Each row is a point on a landscape with many valleys, with its height.
From any point a ball rolls to the lowest of the 2 points nearest to it. It stops when none of these is lower. Distance is the straight distance between rows; heights are no part of it.
fodi: [-33  23 -67  34  -2   7  38   6  19  -4  13  23   4 -22  -8  18 -28 -36
 -39  50  11   0   5  24  21  13   1  -8 -53  -6  27  13]  (h 18.0)
dum: [ 13   2   1 -13 -15 -41  24   9  -4  20  -2   8  36  -6  20  25  -7  47
 -12 -27   3  -8 -22  -4 -33 -20 -25  11  -7  33   6  14]  (h 23.3)
Rus: [-30  -8  23  37   4  10 -25 -27  40 -44  29 -11 -16   5 -51  -3   7 -20
  50 -34  -5  -5  19  11 -18  47  -4  36  22   3  -9  -2]  (h 44.7)
nepo: [  9  26  -3 -14 -24 -45  30  15 -32 -17 -22  -7 -15 -11  20  43  -3  22
 -16   4  11  15  36 -30  40  -2 -26  -2  -5  23 -13 -13]  (h 33.4)
Sati: [ -1 -17 -58 -23  -9  14   9  -4  -9  31   5   1   3  -4  49 -47 -33  41
 -10   9  10  16  -3  13  36 -40  15   4 -10  16   7  19]  (h 44.6)
sel: [-22   6  -8  29 -23 -18  -1   5  37  16  15  17  44 -26 -46  51  -1  11
  57 -51 -14  -1  23  39 -35   1  -4  29  23  31  -4 -13]  (h 28.3)
tas: [ 32  10  -8  18   6 -33  25   0  10  39   2  -3  43 -33  18  -8  -8 -32
   0  -5   1  54  11   6 -36 -23 -52 -55  15   6   0 -28]  (h 70.4)
gerut: [ -9  10  12   9  62  45 -12 -30   0  46 -25 -26  79  32  27 -11  -2 -49
  -2  -3 -11   8 -20   7   2   6  -1 -47  30 -20  15  36]  (h 35.1)
riz: [ 11   5  -2  30 -11   9   6  -3   2  11  13 -27 -18 -33 -30  47  -1  20
  50  -9  12 -23 -36   1  16   6  21 -12  40  -7 -22 -16]  (h 39.2)
bave: [  4 -14 -23  -5 -24   5  20  29  -5  19  -1  15 -55   3 -20 -31  28  34
  -6   7  17 -22 -11  -1  29 -18  39  -5  13   0  32 -25]  (h 62.0)
zatid: [-33  23   2   6   9  40 -10  44  -8 -31 -45  14  10 -29  17  23  -5 -23
 -17  -9  -2  -9  29   3 -17   2  -9  18 -21 -18  -5   2]  (h 42.0)
Zepa: [ 24  14  21  13  32   4 -39   6 -26  -5  65   0  -3  10  39 -35  18  11
   2  65   7  -3   9 -17  16  -8 -16  46  22 -11 -10  29]  (h 37.8)
Kuris: [ 16 -29   4  27  37  10 -42 -12  16 -12   1 -27  22  -5  -4 -19   2 -26
 -17 -15 -18 -10  24 -13 -86  25 -25   2  38 -33  -9  32]  (h 50.9)
Bil: [-18 -48  14  -6  -5  -5   9   0 -19   7 -28  28  40 -22  10  11  11  13
  16 -67 -29 -10 -28 -21 -63  26  13 -26 -14 -14   2 -22]  (h 36.9)
tabez: [ 21  13  61 -43 -35   1  -7  -3  14  23 -18   0   5   4 -14  16  18   3
  72 -26 -20  -8 -23  35  -4  12  16 -32  54 -14  14 -13]  (h 33.3)
rosi: [-18   8  25  24  15  52  -9  29  -9 -37 -21   5   9 -18 -13   8  15 -40
  10  -5 -14 -34  26  -5 -10   2   1  21  17 -43  16  -6]  (h 44.3)
Mulig: [ 25  -2  51 -57 -32 -28   0  24 -11   0 -53  14   0  36 -15  16 -12  18
  -9 -20 -19  -7  -6  -4  16  -1  17 -24 -30  14  21 -29]  (h 40.0)
Ropi: [-23  11  23   0   1  23  12  50  13  -7 -20  43  32 -36  20  -4  -7 -17
  -4 -11   0  -7  19  32 -57  24 -21  17 -37 -16   3   0]  (h 38.9)
Bev: [  3  32  10  30 -12  34   0  49  -9 -18 -50 -23   3 -24 -40  50   1   1
  -6  17   5 -19  32  -9  12 -63  -5  44   1  -5  -2  -4]  (h 56.3)
momuf: [  0  34  24 -36  62   7  34  26   0  19  16  15 -12  37  13  -3   8 -21
 -38  12  36 -20 -28  28  50 -13  10  11  12  12 -20   0]  (h 19.5)
mit: [-12  19   2   5   2  13  16   3  63   1  20  29   8   8   6 -45   8 -39
   8  31  18  10  17  25  21  13  -8 -20   2  -4  36   2]  (h 32.0)
geb: [ 52 -15 -28  31  -5 -36   7 -37  16  28  27 -19  35 -33  -3   5 -25 -16
  -5  -2 -11  33   7 -17 -19  15 -24 -62   0   7   9 -10]  (h 69.1)
kibak: [ 23 -41 -20  16  -3  29 -31 -39  -1 -39  -4 -34  11 -13 -32 -21  -8  -8
 -18   3 -26  19  52 -48 -18  26  -6 -23 -22 -17  24 -11]  (h 38.2)
Zekod: [-21  12  36 -13 -21 -10  -9  -4  40 -42 -16   4 -18   7 -21  -5   2  -6
  28 -35 -12   0  24  17 -19  13 -16  26   8  14  16   3]  (h 47.2)
faz: [  6  15  22  -8  49   4   2  22  30  29  37  13  18  52  29 -23 -17   7
 -45  49  43 -14 -16   7  22 -20  -1   7   5  14 -31  31]  (h 26.5)
kog: [  8  -3   7 -68   3 -15 -10 -49 -20 -37 -22   9  16  32   1  20  25 -20
 -52   3 -19  31  12 -41  30   8 -20 -29 -21   2   9 -21]  (h 53.2)
gekig: [  4  10 -18 -44  36 -34  29 -24  -2  29  52  40  21  19  58 -24  16  -9
 -30  15  16  25  -8  10  24   4 -18 -14  17  25 -11   7]  (h 74.9)
divo: [-10   9  60  21 -21  23  -4  28   3 -43 -36  17  -3   0 -62  36  33 -35
  47 -22 -21 -29  39  14  -9 -30   8  35  24 -37  10 -24]  (h 46.2)
rin: [-42 -31 -22  22  19  -2  10 -26  33 -19 -17  17  19  -5 -14 -28   3 -56
 -14 -45  -7  27  41  17 -84  13 -30 -20   5 -24   6  -1]  (h 54.3)
Lumu: [ 15  26  -3   1 -16 -47   8   0 -46 -35  14 -21  -6   7  22  18 -15  10
 -10  11 -14   7  28 -26  32 -22 -31  50  -4  19   7  25]  (h 30.1)
bel: [-18   9  19 -11 -26  -3  32   6  37  -8   9  49 -37  32 -17 -61  32 -15
   7  31  12  -2  -2  45  28   3  11  12 -17  -3  54 -13]  (h 39.9)
tokef: [-17  25   4 -16   4  28   3  29 -34 -55 -21  28 -61 -15  13  -5  31 -23
 -47  40  18  -2  28   0  34  20  -6  11 -26 -26  -9 -29]  (h 58.8)
Ras: [ 20 -20 -18  31   0 -30  14  -5  -3 -42  50 -12 -60  18 -32 -22 -20 -16
 -35  34   6  -7  20 -17   2  20  -9  34 -43 -15 -13   2]  (h 62.3)
reso: [ 53 -17  -5  -5  14 -16 -14 -39 -22   2  41 -41  19  15  13 -23 -14   8
 -22  36 -11  17   7 -33  19  26 -20 -18 -10   3  17  14]  (h 29.4)
Kuz: [ -4 -14 -26 -13 -46 -45  26  18  -4 -17 -33  51 -68  52 -44  20   6  -4
 -45  22  19  -6  12 -15  27 -19  38 -16 -51 -14   6 -32]  (h 43.4)
Borin: [-21  14   7 -34  30  26 -14  17  26  27 -20   9   1  -9  37  -3   5 -11
  19 -38  16   7 -29  39 -34 -10 -14 -23  49  -5 -34  18]  (h 44.8)
zokig: [  7  12  -6   7 -25 -19  25  -2  -6  -2 -15 -22 -16 -27 -11  39   0  29
   9 -19   5   3  10 -19  17  13  -9 -19  11  21  -5 -19]  (h 36.2)
vabu: [ 26  12  14 -17 -12 -11 -12  11 -58 -27  10 -17 -33   6   8  12  -3  13
  13   4 -18 -16 -11  -2  42 -52  -6  62  11  -5  -1   6]  (h 32.8)
voka: [ -9 -21 -22   1 -35 -21  63  23  -2  20  -4  32 -50  37 -35  -2 -23  10
  -9  10  19 -12 -20  13  34  -5  43 -15 -69   0  11 -22]  (h 45.8)
Zigu: [ 16 -38 -31   9  -2 -24 -30 -32  -5  14  45 -14  12  -8  33 -28 -23  53
   3   8  -9  -7 -37 -33   1 -10  16  16  -2  20  -7  23]  (h 35.4)
zuko: [-14   7 -57  -6  -7  28  24  16  11   0 -27  11  11 -13   0  23 -31 -25
 -44  23  10  14  26  -3  24 -11   0 -35 -49  -7  21  -6]  (h 23.8)
Dud: [ 18  -1  80  28   3  35  -6 -29  24  -5  23 -31  42  16 -19 -18   1  18
  54  11  20  -6  -6 -16   3  30  -9  -1  -1  -1   4   5]  (h 47.6)
Num: [  3  23  30  22 -13 -14  36  14  18  20  33  -7 -16  26  -5   1 -23  -4
  68  27  25   3 -13  26  48 -44  -3  45   9  10 -25  23]  (h 19.3)
veb: [ 16 -21 -56 -50 -27  -1  59  -9 -22  -8  25  26 -44  64   9 -45 -35   9
 -29  23  15  10  15  19  41  10  47   4 -18 -29 -18 -10]  (h 49.7)
nirep: [-38  28 -10  49  42  20   0   4  22   9  -3 -23  46  -3  -2  35   3 -28
   9 -10   7 -14   9   5 -45  11 -21  14  35  -5  -3  56]  (h 66.2)
fesog: [ 14  -8   8   5  12   2 -30  -3 -34 -23  52 -10 -42  14  16 -49  14   4
  10  33  -7 -17 -23 -10  23 -27   0  70   8 -15  -4  19]  (h 35.8)
Bol: [-17  19  11  25 -10 -22  43   4  14   7  45   4  -9  13  22 -15 -18  24
  43  24  38   8   4  12  29   6  -8  41  -8  23 -21  23]  (h 23.5)
Zazor: [ 11   5  -9  -9   8   2  26  50 -18   0  17  25 -34  -9  24 -23 -28 -12
 -33  33  17 -23  -3  28  26   3   7  22 -26 -19 -21 -10]  (h 46.7)
teveb: [ 14   7 -10  12  43 -38 -66 -13 -13  36  56  24  30   5  60   7 -16  -7
  -4  26 -38   3 -42 -29   1   1   5 -19  20   5 -17  31]  (h 24.4)
Fide: [ 45 -13  35   5  12 -15 -61  -3  21  -9  27  -6  30  -9  -1   1  -8 -10
   9   3 -25 -22   1  -5 -69   9 -14  12  38 -26 -17  28]  (h 49.2)
kig: [  3   6 -35 -21 -18  -8  78  16 -24 -10  22  35 -39  35   7 -13 -42 -18
 -48  53  31   4  18  35  34  26  12   1 -45 -31 -27  -9]  (h 48.9)
litu: [ 11  -2  32  -7 -31   7 -15  10 -14 -19 -42  -1  -4  10 -35  28  31  25
   2 -25 -24 -44 -29 -10  -7 -45  27  26  25 -14  32 -19]  (h 58.9)
gebi: [-16  -5 -41   7 -20 -19  59  50   7  44  -4   1 -40  -9 -12  15 -40  21
  17   8  24  -6 -12   9  31  16  34 -19 -28  12 -18 -19]  (h 48.1)
Fabi: [  5   8 -28  -2  28   3  -9  26 -22 -18  21  16 -41  11  24 -31 -35 -46
 -60  48  -8 -23 -19  35  23  -1  12  39 -41 -29 -11  22]  (h 44.4)
Tor: [-15  -6 -10 -23 -18  18   1 -36  -8 -33 -44   6   9  13  -2   5  39  -1
 -11 -14 -10  19  13 -36  34  -2   6 -38  -3   1  44 -28]  (h 56.2)
Miru: [-62  37 -26  45 -15   6   0   5   3 -38  -4  14 -28 -34 -25  35  22 -12
  21 -11   1   6  40  20  16   6  -3  49  -3  21  -1 -10]  (h 35.2)
puz: [-18  -1  23  43   1  17 -25 -27  11 -53 -12 -45  -6  -3 -55  23 -11  -8
  17 -25  -1   4  56 -18  -9  43 -12  19   8   6 -23  -5]  (h 42.9)
Kuvi: [ -9 -17   1  -8 -31  11  29  13  25  52 -57  -8  15   1 -26 -12   8  31
  21 -38  14  28   6  17 -41  -7   5 -56   5  27  20 -12]  (h 61.6)
zizam: [ 26 -13  19 -27  52  17 -28  -2  12  26  20  -1  45  37  26 -29 -11  16
 -53  29  11 -11 -25  -2   2 -15   3   0  -8  13  -6  29]  (h 30.3)
Puge: [-12 -31 -48  44  -4  13  -1  -2  29   3  26  13   2 -36 -26 -17 -11  26
 -16  -3  14  -7  17   2 -33  28  15   4 -32  10  -3 -15]  (h 25.0)
Buv: [  7   6  34  25 -46  -3 -12  -9 -17 -19 -73 -19  33  -4 -39  63  23  30
 -17 -23 -10 -44   6 -22 -19 -37  29  19  23 -15   5 -16]  (h 57.9)
debu: [ 11 -16  32  37 -15  19  21 -41  10 -12  20 -29  32 -10 -35  -8  31  39
  31  -6  12   2  19 -35  -3  33  -9  -3   1  19  28 -27]  (h 50.1)
zep: [ 32   9  21 -22   8 -14 -14  10  -5  14  47  29  -5  -7  43 -26  21  17
  11  30   9  -3   4  -4  19 -11  -8  13  57  -4 -16  -3]  (h 33.2)
lar: [-30   6 -17   1 -46 -57  11  23  11 -36 -29  47 -64  15 -34  16  18   0
 -22   5   9   1  34   3   0   8  19   5 -34  12   9 -23]  (h 40.9)
zud: [-11 -24 -69 -66 -26   2  41 -11 -21   9  -7  14 -28  39  24 -30 -39  38
 -36   0  15  19  12  17  35 -21  26  -4 -23   0  -1  11]  (h 47.5)
Fip: [ 26  -7  35 -40 -10 -21  -1 -62 -13 -26 -12 -38  17  22  -1  12  26   5
 -49 -16 -20  12  -6 -37 -13  27 -30 -26   8   8  -3 -10]  (h 51.0)
Lif: [ 14 -32 -27 -18  13   6 -24 -24 -25  40  28  12  39 -10  65 -48  -5  49
  -9  11   0  17 -28 -15  15 -32  11  -6  -9  22   3  11]  (h 40.5)
Rumak: [ 26   4  17  19 -43 -32   0  -8  10  12  18 -10  38 -35 -37  35 -27  33
  60 -21 -21  12  30  17  -6  -1 -15  26   2  34   3 -12]  (h 25.1)
Bitov: [-22  -4 -22 -17  -5   3   2  -9   1 -11 -32   8  16 -12  21  16 -28 -23
  -6 -28 -10  32   8  -4  -4  12 -15 -42 -52   7   5  -6]  (h 29.7)
sidil: [  6  37  21  -9   8   2  27  41  18  25  12   0  -9  19  18  -7 -29 -44
  36  38   9   1 -10  33  70 -39  -4  33  14   1 -11  12]  (h 14.9)
Rige: [-35 -21 -18 -12  31  31  15 -22 -56 -21 -46  -2  18  -6  17 -11  27 -14
 -44 -25  15  58  10 -15 -52 -32 -28 -52 -14 -36 -16 -44]  (h 58.6)
ziza: [ 24  -7   3  -6 -31 -19  40  31 -28  32  18  20 -58  41 -10 -43  29  16
  23  10  14 -17 -13  11  42 -41  39  22  25  -3  11 -20]  (h 63.4)
tupof: [ 26   6 -23 -16  52   1 -60   0 -25  25  30  -8  12   2  53 -19 -37 -28
  -5  20 -28  12 -18   4  27   8  10 -12  -4  -2  -7  31]  (h 32.4)
leles: [  6  13  24  40 -19   3 -33  15 -17 -46 -82 -11  43 -11 -23  54  15   0
 -10   3   4 -23  38 -41   7 -42  16  30  -5 -11  -8 -11]  (h 57.1)
fir: [-43  14  -2 -51  33  19 -35  -7 -27 -46 -23   2 -18   8  44  10  -7 -28
 -17 -30 -23   4 -25  -4  18  17  -1  11 -25  -1 -15  15]  (h 51.4)
Folak: [-23  23  -2  67  20  16 -12  -3   0 -17  13 -56 -22   9 -52  46 -23  -7
  28  -3  12  -9  -4   0  10  -8  -3  50 -18  15 -26  30]  (h 64.7)
vof: [ 28  24  -4 -24   6 -29   8  27 -14  44  16  24  13 -46  59 -14  -1 -26
  21  -1  -7  45  12  24 -10 -20 -45 -27  31   1 -20 -17]  (h 71.8)
ginuf: [-25  21 -30  45  21 -18  -5 -11 -12 -28  24 -16 -14  26 -11  12  25  -9
 -28  19  -1 -20 -32 -23   8 -36  -7  50  -9  10  37  34]  (h 19.7)
zepez: [ -6 -11  -3  23 -38  23   4 -36  29  15 -46 -50 -12 -22 -56  15  -3  17
  33 -45  -8   7  26   6   2  27  24 -42  46   8  -3 -33]  (h 65.3)
Kuza: [-10  14 -17 -48  18  -2  33  38   3  72   2  26 -13   7  45 -18   3  15
   1  10  30  15 -15  36  34  -4  18 -27  35  22 -33  -3]  (h 50.8)
nok: [ 50  18  23 -33  64  -5 -12  -4  -8  30  22 -14 -13  25   4   5 -11 -11
 -49  17  15 -30 -38  13  43  -9  27  -4  48   6 -49   4]  (h 10.6)
tari: [ 59 -26  64 -34  -2  -8 -38 -11  12   1   8 -22   2  23  -5 -27 -41  20
  -4  -1 -16 -26 -38   5   3  11  13   2   1  -9 -15   0]  (h 45.5)
Kupom: [ 37   3  56 -39 -22 -19 -11   9  15  18  26  28 -33   9   4 -28  34  18
  61   8   0   2   0  15  18  11   7 -20  65  -8   3 -21]  (h 25.2)
pitar: [ 36   2  26   8  18  -6 -83 -44  -4  40  29 -22  33  20  45  -9 -11  23
  -3  33 -30   5 -27 -20  -2 -14   6 -17  44   3 -16  35]  (h 13.5)
vudav: [ 33 -20  54 -39  22  -7 -14 -52 -21   2  17 -12  49   8  12 -11  34 -13
 -15 -15 -36  -8 -42 -25 -13  43  -4 -24  24 -10  -4 -16]  (h 47.8)
Bafus: [-22 -16 -23 -44  -7 -10 -20   2 -12 -37  -6   8 -52  -5  29 -16 -18  16
 -15 -21 -17  -3 -15   3  -4  16   5  22 -21   2 -16   9]  (h 54.2)
tes: [ -4  17  26 -32   0  17   6   2  39  35 -46 -27  -9  -6   3  10 -12 -17
  36 -44   9  21 -14  43 -32  13 -20 -49  53  -6 -40   1]  (h 41.3)
Zinud: [-30 -15 -37 -29 -44   5  33  23  -9  23 -26   5 -64  26 -28 -23  15  54
 -10   2  32   5  17   4  17  -2  43 -25  -8  26  28  -2]  (h 63.3)
Zimos: [  7  15  39 -40 -43   4  -6   3  -1  16 -57 -16   4 -12 -13  35   7  14
  42 -43 -20   3   7  33 -28  -8  -4 -23  45  -4   1  -3]  (h 37.2)
mudi: [  8 -26  34  -4   1 -13  14 -70 -49  30 -15 -16  60 -10  19  10  40  -9
 -18 -46 -33  -5 -49 -19 -47  17  -4 -39  40 -29  -5 -26]  (h 44.5)
Dulev: [ -6 -50  14   1  23  17  25 -36 -21  30 -22   9  67  -1  20 -15  17 -17
  -4 -44 -12   3 -32 -16 -34  12   2 -57   6 -23  12 -21]  (h 41.1)
dop: [-11 -29   7 -40 -33  16  13  25 -15  36 -44  -4 -36   2 -14 -27  12  50
  12 -32  28  40  26   9 -50  12   4 -58 -23  26   3 -12]  (h 59.3)
Nor: [ -1  -2  -4  39 -24  13   0  -7   2 -17  23  -7 -26 -10 -32 -22  15  35
  26   5   7 -12  14  -2  22 -35  10  63  -3  18  27  -7]  (h 54.1)
ror: [ -9   4  19  10  18  -9  24  23  20   4  29  32  30 -25  30   6  -2  -4
   6  -5  22  -2  -2   3 -45  46 -29  -7 -30   2 -17   1]  (h 35.0)
veli: [ 18  14 -19 -39  16 -47  28  17 -27  19  21  18 -14 -15  62 -13   6   2
 -23 -13  10  28  10  16 -18  -9 -47  -1  30  13 -28   6]  (h 73.2)
ris: [  5  14 -11  64  28  10  -8  -3  34  34  11 -46  47 -21 -15  25 -23 -12
  13   9  12  13  26  -4 -38  21 -24 -12  18  14 -23  30]  (h 67.2)
pobob: [ -1  22  -4 -38  42 -26  30 -24 -18   8  33  19  28  17  26  13  38  -8
 -40  -1   5  -1 -32  -9  28   5 -13  -4  13  29  22  -2]  (h 76.3)
limol: [-35 -39 -13  30  -2   9  20 -22   0 -10 -48   1  37 -15 -22  -7   0  -6
  -6 -51   2  39  52   0 -69 -11 -20 -30 -18  -5   1 -24]  (h 55.9)
gobin: [ 12   1   0  -4 -23 -60   4  -4  -5 -27   2  -9   3   6  -5  27  -8  39
 -32 -12 -11 -18  -1 -22 -22 -25 -23  49  -3  30   6  20]  (h 27.0)
Vinu: [-28  20 -29  24 -11   6  24  10  43  -4  10  28   0 -26   0 -24 -15 -35
  -8  37  15   4  24  49   8  26  -6   4 -29   5  18   3]  (h 24.6)
Vari: [ 19   2  17   6 -31  15 -21   0   1   0   5  18  49 -51  -7   8  18  -7
  77 -17 -38  -1  27  21 -11 -22   0  10  37 -13  37 -14]  (h 25.9)
ridol: [ -4  24 -25   1  15  16 -16  41  13  25  16  12  -9 -35  26  20  -9 -14
  19  15   6 -21 -30  21  24 -27  14  10  42 -13 -17  11]  (h 44.2)
panu: [-30   8   2   3   3 -15  40  12  23  17  38  38  12  -2  44 -16 -17  23
   2  26  43   2 -18  20  -4  38  -8   3 -41  17 -22  15]  (h 29.9)
bosi: [ 37 -30 -29   4   3   8 -35 -50 -10 -20  26 -38  11   8 -17 -25 -11 -14
  -6  39 -43  21  20 -47  19  25  -8 -24 -30 -16  53   4]  (h 34.3)
zofa: [-18 -31  -9 -49 -27  -4  -6  16  -1 -12 -39  25 -35   3   4 -22   2  44
 -23 -28  -5   9  12   1 -45   5   4  -8 -36  10   4  -7]  (h 56.7)
misev: [ -1  -7  -1 -61 -37 -35  -2   6  -7  -1 -64  24  -8  16   8  27 -20   1
  -1 -29 -10  31  15  -8  22  13  11 -60 -48  15   0 -23]  (h 35.5)
fepo: [ 11  10   6  59  -6  48   5  15 -16  -7  -6 -29  -6 -21 -54  28  22  12
  16  13  14 -27   0 -13  20 -57   5  38   6 -10   7 -12]  (h 55.5)
sagog: [ -9 -35 -35  25 -10 -13 -28 -10  13  15  39  26   8 -38  15 -19  -7  49
  19  -9  -1 -11 -29  -9 -25   2  30  16  -9  14  -8   2]  (h 30.8)
Nuv: [  9 -26  -4  33   4   4 -15   9 -16 -50  22  -4 -70 -13 -34 -10   4  -8
 -31  17  -4 -26  -2 -26 -11  13   8  40 -45 -22 -19 -21]  (h 61.5)
reko: [-12  15  -3  -1 -14   8  -1  27 -11 -23 -47   6 -45   7 -25  21  33   5
 -16 -13   1 -29 -17 -11  27 -44  25  14  11  -1  21 -21]  (h 60.1)
zugob: [-23  36  19  28  16  26  11  18  19   2  13 -32  30 -10 -20  58  -7   0
  43  10  25 -14  -8  14 -11 -17 -18  35  17   8 -23  38]  (h 65.4)
zese: [ 61   0  20 -18   5 -48 -32 -50 -31  21  45 -34  28  14  35 -12   1  17
 -17  23 -28   3 -20 -25  13   3 -16  14  33  15   1  20]  (h 23.2)
Fepuf: [ 46   4  51   7  -1   8 -34  -5  19  -2   0 -41  20  -1 -20  19 -36  -8
  13  -1 -12 -31 -14   6 -23   9   0   1  20 -24 -20  15]  (h 47.7)
Rop: [ 10 -25   9 -36  29   7 -25  -8  -1  -5  13 -14  25  24  16 -28  18  39
 -51   6  -1 -24 -45 -22 -30 -15  -6  33   0   7   2  27]  (h 24.5)
Koz: [ -3  22 -45  31  24   7 -43  27  -7 -10  23  -2 -30 -13  21 -26 -27 -37
 -19  46 -15 -17   2  28   8  -8   9  42 -18 -19  11  41]  (h 41.6)
rak: [ 25  -1 -31  51  22 -14   0 -29  17  34   7 -49  48  -8 -10  24 -39 -14
 -13   5  -3  19   5 -16 -31  21 -18 -48 -13  10   4  28]  (h 68.0)
dor: [-13 -38 -22   0  -8 -15 -13  15   4   1   0  34  14 -32   1   9   2  33
   2 -41 -20 -36 -41  -9 -60   8  27  14 -19  -2   3  -9]  (h 33.0)
sar: [ 53  28  24  -1  45  -1 -19  20 -20  20  13 -46 -18  28  -9  23 -35 -34
 -33  23  -3 -30 -35   7  38 -14   1   8  14 -14 -32  18]  (h 2.4)
fet: [ -6  -6 -37 -47  -6  -3  45  40  -7  71 -27  10 -23  -2  13  -1 -17  19
  -1  -7  19  18 -11  22  21   9  20 -62  -7  22  -6 -14]  (h 50.7)
dig: [-33  17 -38  29  -9   6  -5   9  13   0 -10   8   4 -61 -16  30   0 -14
  32 -38 -15  17  41  23 -22  11 -13  14  13  16  -8 -12]  (h 31.8)
zezem: [-10  23  37 -10 -37 -25  21  33  34 -10  -6  34 -27  15 -33 -16  13  -7
  36  -6  -6  -4  22  34   0  -1  -1  25  -7  12  44 -15]  (h 44.9)
zeko: [-47 -16 -24 -37 -19  -1   1  10 -48  12  -7  44 -41 -28  33 -16  51  21
  14 -34 -14  15 -27   5 -34  41  19 -30 -17   4   8 -22]  (h 46.9)
faril: [-22   5  -1 -45   7  35  24  17 -26 -10  -5  35 -37 -11  22 -15  29  -8
 -19  12  13  10   3  12  25  51   6 -34 -29 -13   9 -35]  (h 55.7)
mogi: [ 37   0  11  53  13 -20  14  13  22  -8  49 -31 -29  16 -35 -13 -44 -22
   4  38  24  -5  27  -8  13  18 -17  18 -27   0 -24  10]  (h 63.2)
Zedev: [ -7 -10  13  -9 -29  25  27   8  29  23 -54 -22 -20   5 -45   3   3  15
  27 -29  10   6  12  -3   7  34  26 -67  12   8  13 -32]  (h 63.6)
Zimo: [-21 -20 -22 -40 -39   4 -10 -54   3 -50 -27   6 -50  39 -22 -12  30  16
  -7   9  -1  24  11 -38  61  -7  25 -20 -15   2  37 -27]  (h 59.0)
dotip: [  3  -2 -40  16  32  27 -51   9   4   7  22  -9  -5 -23  40 -37 -27  -7
 -12  28   0   5   6   9 -13  10  -3  10 -14 -13  -8  38]  (h 38.3)
Zolop: [ -9  -2 -19  -4   0 -16 -18  -2 -14   6  -6  15  48 -23  31  14   6  11
   3 -37 -29 -10 -40  -3 -41 -31  -9  22   2  13  22  23]  (h 28.1)
Niso: [-22 -28 -32  38  21   0 -21 -19  42 -23  -4  -1  29   8 -35  -8 -11 -52
 -20 -27 -29  -1  48   0 -61  31  -9   3  -1 -18  24  24]  (h 52.6)
Pavil: [ -7  26   4  19  32  38   9 -21  23  24 -12 -43  55  31   2   4   7 -16
 -13  17  17  -1 -17  -8  20  -4 -11 -25  20  11  31  36]  (h 29.3)
mene: [ -9 -12  -7  26  -6   5 -33 -29  12 -75 -19 -25 -26   4 -40  12  -1 -23
 -19   9   5  17  65 -47   7  35  -5  -6 -28  -8  -7 -15]  (h 41.0)
Gefad: [  0  17  29  14  27  37 -43  -8  26  28 -13 -28  64  11  24 -10 -38 -26
  50   1 -18  11  -6  14  -9   0 -10 -15   7  -9   4  50]  (h 40.4)
loz: [-22  30  -4  46  31  15   8 -16   8  -6 -10 -35  42  48 -22  27   7 -18
 -17  11   3 -20 -26 -20  13 -18   0  10 -13  10  47  36]  (h 24.8)
Busan: [-21 -36  -1  -6  12  20 -16  -8  -1 -41  -4 -16   6   8 -13 -16  30  31
 -46  -7  -8 -31 -22 -42 -44   0   1  40 -13  -5   8  16]  (h 19.2)
voma: [  0  14  46  10  22  34 -33 -10  15  22  26   2  52  -1  42 -13  -9   3
  48  19  11  14 -13  -3   5   7 -13 -15  10   4 -11  25]  (h 44.0)
Rup: [-22   3  29 -39  36  34 -20  -5  -4 -15 -21  -4   9  11  30   4   5 -12
   5 -42  -8 -10 -40  11 -17  17  -3   1  23 -10  -9  17]  (h 48.3)
guror: [-12  14   2  16  12  22 -17   8   7  26  35  10   3 -25  20  37   3  18
  56  22  21 -15 -51   3  27 -20  25 -10  40  -4 -37  11]  (h 41.8)
zaka: [ -6  13   2  88  24  -5  -6 -15   8 -17  36 -39 -29  21 -58  20 -21 -44
  23   9  -1   1   4 -16  14  25  -8  21 -48   7  -5  10]  (h 64.0)
Daf: [ -7  17 -15 -11  17  36  -3  59  25  51   5  31  -8 -30  44 -19  12   6
 -11  43  29 -10  -3  24  17 -27  14 -10  47  -9 -30  -4]  (h 47.1)
tiva: [-30 -19  -3  11  17 -19 -15 -26   8 -45  24 -13 -21  28 -25   2  40  -5
 -27 -11 -20 -38 -64 -40 -23   2   5  43   2   0   8  18]  (h 13.3)
ton: [ 38  13   7  11 -36  -7 -25 -17   4  10  12 -33  47 -62 -15  53 -11  -6
  70  -5 -34  11  27  37 -17 -17 -11   0  41  -7  -7   5]  (h 21.3)
Doten: [ 27  35  36   0  28  11   3  39  -3  30   5 -17  -8  13 -12  49 -19 -59
  23  30  -3 -22 -48  32  46 -59  -5  26  14 -18 -33  14]  (h 9.1)
pufo: [  6   4 -12  20 -11  -2 -20 -31  14  11   5   5  35 -36  16 -24  24 -19
  45 -27 -27  32  12   7 -26 -25 -23 -12  47   2  35   0]  (h 31.9)
kabe: [ 53 -16  52 -45 -13 -36   8  24   1   2  -1   8  -8  35 -11 -13 -25  17
  -7  -7 -13 -23 -27   5  11  -6   7  10 -10   1   5 -18]  (h 43.1)
birum: [-37   0 -32 -33 -46   1  25  -8  -6 -13 -47  13 -50  43 -21  -2  27  36
  -8  16  35  27  35 -13  63 -20  28 -25 -16  19  29 -13]  (h 61.4)
Sesek: [-39  27 -21  32 -41 -26  28  25   3 -18 -13  22 -54 -20 -33  14  10  -2
  13  10   8  12  55  24  33   1   8  39 -19  23  -2 -32]  (h 37.9)
disup: [-48 -55 -16 -23 -10   9  20 -17 -29 -10 -15  40  10 -19  12  -9  45  14
  -1 -39 -22  10 -27 -30 -51  51  17 -40 -41 -20   5 -34]  (h 41.2)
Revor: [-17 -35 -19  12   5  -8  -2 -35 -26 -28 -70  -4  33  -3  -3  18   8  -7
 -42 -25  17  47  39 -40 -62 -22 -23 -50 -29 -23 -33 -22]  (h 57.2)
mufa: [ 15   3  10  23 -12  12 -14  30 -37 -57 -15  12 -83 -19 -16  -4  18 -25
 -16  21  -4 -12  26 -18  28 -10   3  36 -34 -31 -19 -37]  (h 60.4)
bok: [ 10  -6 -10  48  -6  11  11 -30  20   2  34 -28   7  -9 -29 -17  17  31
  15  16  23  -3   0 -25  24   0   4  10  14  23  27  -5]  (h 52.3)
tirir: [-25  -4 -23 -43  17   7  15   3 -19  16  17  43 -26 -19  50 -20  27  -2
 -10 -15   8  13 -29  24  -5  41   3 -35 -10   0  -9 -19]  (h 51.8)

Where does a ball stop that starts at each point below?
Zedev -> Kupom
divo -> sar
Buv -> tiva
Zekod -> pitar
nirep -> sagog
Rige -> fodi
Zinud -> sagog
Revor -> fodi
tari -> fodi
gebi -> ton
Zazor -> pitar
